Points, in no order, along strands that fork, close into loops and pass close to each other.
In the rows, zero is written as 128.
Two points are linked if the straight distance between their rows is under 38.2. Some points are linked to none.
(596): 160; 138; 168; 102; 171; 170; 133; 130; 140; 133; 95; 147; 113
(314): 150; 141; 146; 133; 133; 159; 111; 110; 138; 136; 115; 133; 117
(618): 148; 144; 101; 146; 116; 130; 118; 116; 115; 113; 116; 127; 147
(624): 131; 136; 112; 140; 117; 110; 133; 121; 91; 106; 135; 133; 170
(307): 138; 152; 109; 129; 111; 108; 115; 116; 159; 130; 134; 113; 137
(614): 137; 140; 111; 139; 106; 103; 134; 117; 120; 110; 134; 131; 162
(301): 150; 145; 116; 142; 113; 133; 113; 111; 134; 122; 120; 128; 136
(362): 151; 141; 87; 144; 122; 126; 132; 119; 98; 116; 113; 127; 155
(223): 103; 112; 154; 132; 108; 146; 123; 118; 100; 131; 138; 133; 114
(244): 119; 109; 165; 116; 140; 187; 116; 134; 100; 149; 124; 129; 96
(127): 117; 127; 154; 132; 103; 145; 143; 107; 137; 149; 136; 139; 122
(95): 116; 114; 166; 122; 127; 185; 131; 121; 106; 152; 132; 130; 106
(263): 125; 132; 101; 120; 123; 59; 150; 156; 164; 113; 142; 117; 151
(381): 107; 114; 136; 125; 117; 116; 114; 125; 78; 108; 144; 134; 137
(352): 137; 144; 148; 115; 122; 139; 129; 106; 160; 156; 136; 126; 120
(521): 96; 95; 116; 121; 158; 100; 166; 160; 184; 154; 145; 106; 96
(312): 147; 139; 128; 141; 121; 143; 110; 110; 129; 123; 118; 131; 128
(557): 150; 158; 112; 121; 129; 124; 106; 115; 163; 137; 129; 112; 127
(603): 122; 142; 112; 123; 109; 82; 132; 131; 168; 124; 141; 115; 142
(123): 86; 97; 151; 123; 109; 114; 138; 128; 88; 121; 149; 144; 125
(320): 134; 136; 113; 130; 109; 77; 151; 132; 142; 111; 138; 135; 169
(616): 132; 135; 111; 127; 115; 69; 153; 144; 154; 111; 138; 131; 165
(545): 117; 120; 155; 136; 113; 153; 116; 116; 105; 132; 132; 132; 112
(77): 115; 117; 111; 121; 132; 59; 147; 162; 172; 117; 144; 115; 131
(491): 145; 136; 145; 134; 161; 173; 108; 136; 135; 117; 90; 145; 118
(143): 150; 136; 79; 147; 132; 136; 134; 125; 89; 118; 103; 129; 150
(453): 156; 138; 160; 116; 171; 173; 122; 133; 140; 126; 91; 145; 117
(221): 122; 130; 142; 141; 101; 124; 128; 109; 122; 118; 133; 137; 134
(34): 92; 105; 153; 129; 104; 129; 134; 122; 95; 128; 145; 140; 120
(532): 127; 123; 142; 143; 124; 156; 104; 120; 103; 119; 119; 129; 113
(294): 103; 119; 119; 122; 130; 71; 147; 152; 182; 129; 144; 108; 119
(535): 137; 147; 108; 128; 104; 96; 127; 119; 152; 121; 135; 119; 147
(561): 93; 104; 147; 117; 116; 107; 123; 131; 80; 112; 154; 140; 137
(355): 128; 131; 93; 123; 152; 122; 134; 137; 52; 130; 141; 125; 178
(377): 154; 141; 159; 116; 145; 166; 121; 113; 143; 146; 114; 137; 112
(142): 142; 135; 85; 148; 142; 148; 125; 133; 101; 114; 91; 134; 137
(133): 161; 154; 99; 131; 141; 142; 106; 121; 155; 130; 106; 126; 127
(456): 160; 150; 93; 139; 134; 144; 111; 121; 142; 125; 100; 128; 134
(96): 143; 135; 128; 145; 149; 165; 103; 131; 128; 115; 93; 140; 120
(684): 118; 125; 150; 140; 102; 131; 134; 109; 130; 132; 134; 136; 126
(27): 163; 140; 166; 100; 160; 173; 136; 118; 139; 148; 111; 140; 109
(203): 109; 136; 116; 120; 118; 78; 136; 139; 179; 129; 147; 108; 127
(357): 103; 118; 155; 129; 103; 156; 156; 114; 132; 155; 138; 143; 122
(185): 144; 134; 107; 149; 141; 156; 107; 131; 115; 111; 94; 137; 128
(253): 118; 122; 136; 137; 115; 128; 110; 121; 87; 110; 133; 132; 128
(549): 156; 160; 108; 117; 145; 132; 102; 116; 163; 137; 120; 115; 123
(254): 129; 164; 128; 99; 170; 123; 105; 122; 165; 144; 147; 86; 114
(472): 111; 105; 154; 118; 128; 169; 102; 138; 93; 142; 131; 124; 90
(115): 114; 89; 113; 122; 146; 82; 169; 161; 180; 145; 139; 115; 93
(182): 92; 113; 123; 118; 143; 87; 153; 153; 185; 147; 146; 109; 104
(575): 128; 135; 128; 140; 102; 105; 136; 114; 130; 115; 134; 135; 150
(506): 115; 103; 146; 118; 131; 157; 94; 143; 92; 131; 124; 126; 91
(233): 131; 121; 136; 138; 135; 160; 97; 131; 102; 115; 112; 131; 109
(608): 106; 113; 159; 120; 116; 185; 145; 120; 112; 158; 140; 134; 115
(637): 127; 131; 107; 134; 129; 120; 123; 126; 72; 107; 136; 130; 163
(41): 126; 92; 118; 121; 142; 66; 165; 163; 172; 133; 137; 121; 104
(365): 99; 112; 154; 122; 109; 177; 156; 119; 119; 158; 143; 139; 123
(689): 127; 102; 114; 123; 145; 53; 157; 172; 169; 116; 140; 118; 122
(332): 131; 128; 95; 126; 143; 122; 126; 133; 57; 116; 138; 127; 169

A fork is a point with three links, a tip a point with one. Leave the first point through the second and follow the links. Name the first fork or tip that comes.
(123); (561) => (253)
(557); (307) => (294)
(575); (614) => (355)
(561); (123) => (233)
(95); (244) => (506)
(77); (263) => (320)
(521); (115) => (77)
(603); (535) => (456)

How many points has the smallest loop of links through each point below? Write - if it is on no loop.
(244) => -
(618) => 14
(182) => 7

Name the points in between on the shortest way along the links from the first point to the second, in order.
(689); (603) => (77), (294), (203)
(223); (561) => (34), (123)
(185); (596) => (96), (491), (453)
(521); (203) => (182), (294)
(314); (362) => (312), (301), (618)
(332); (684) => (637), (624), (614), (575), (221)
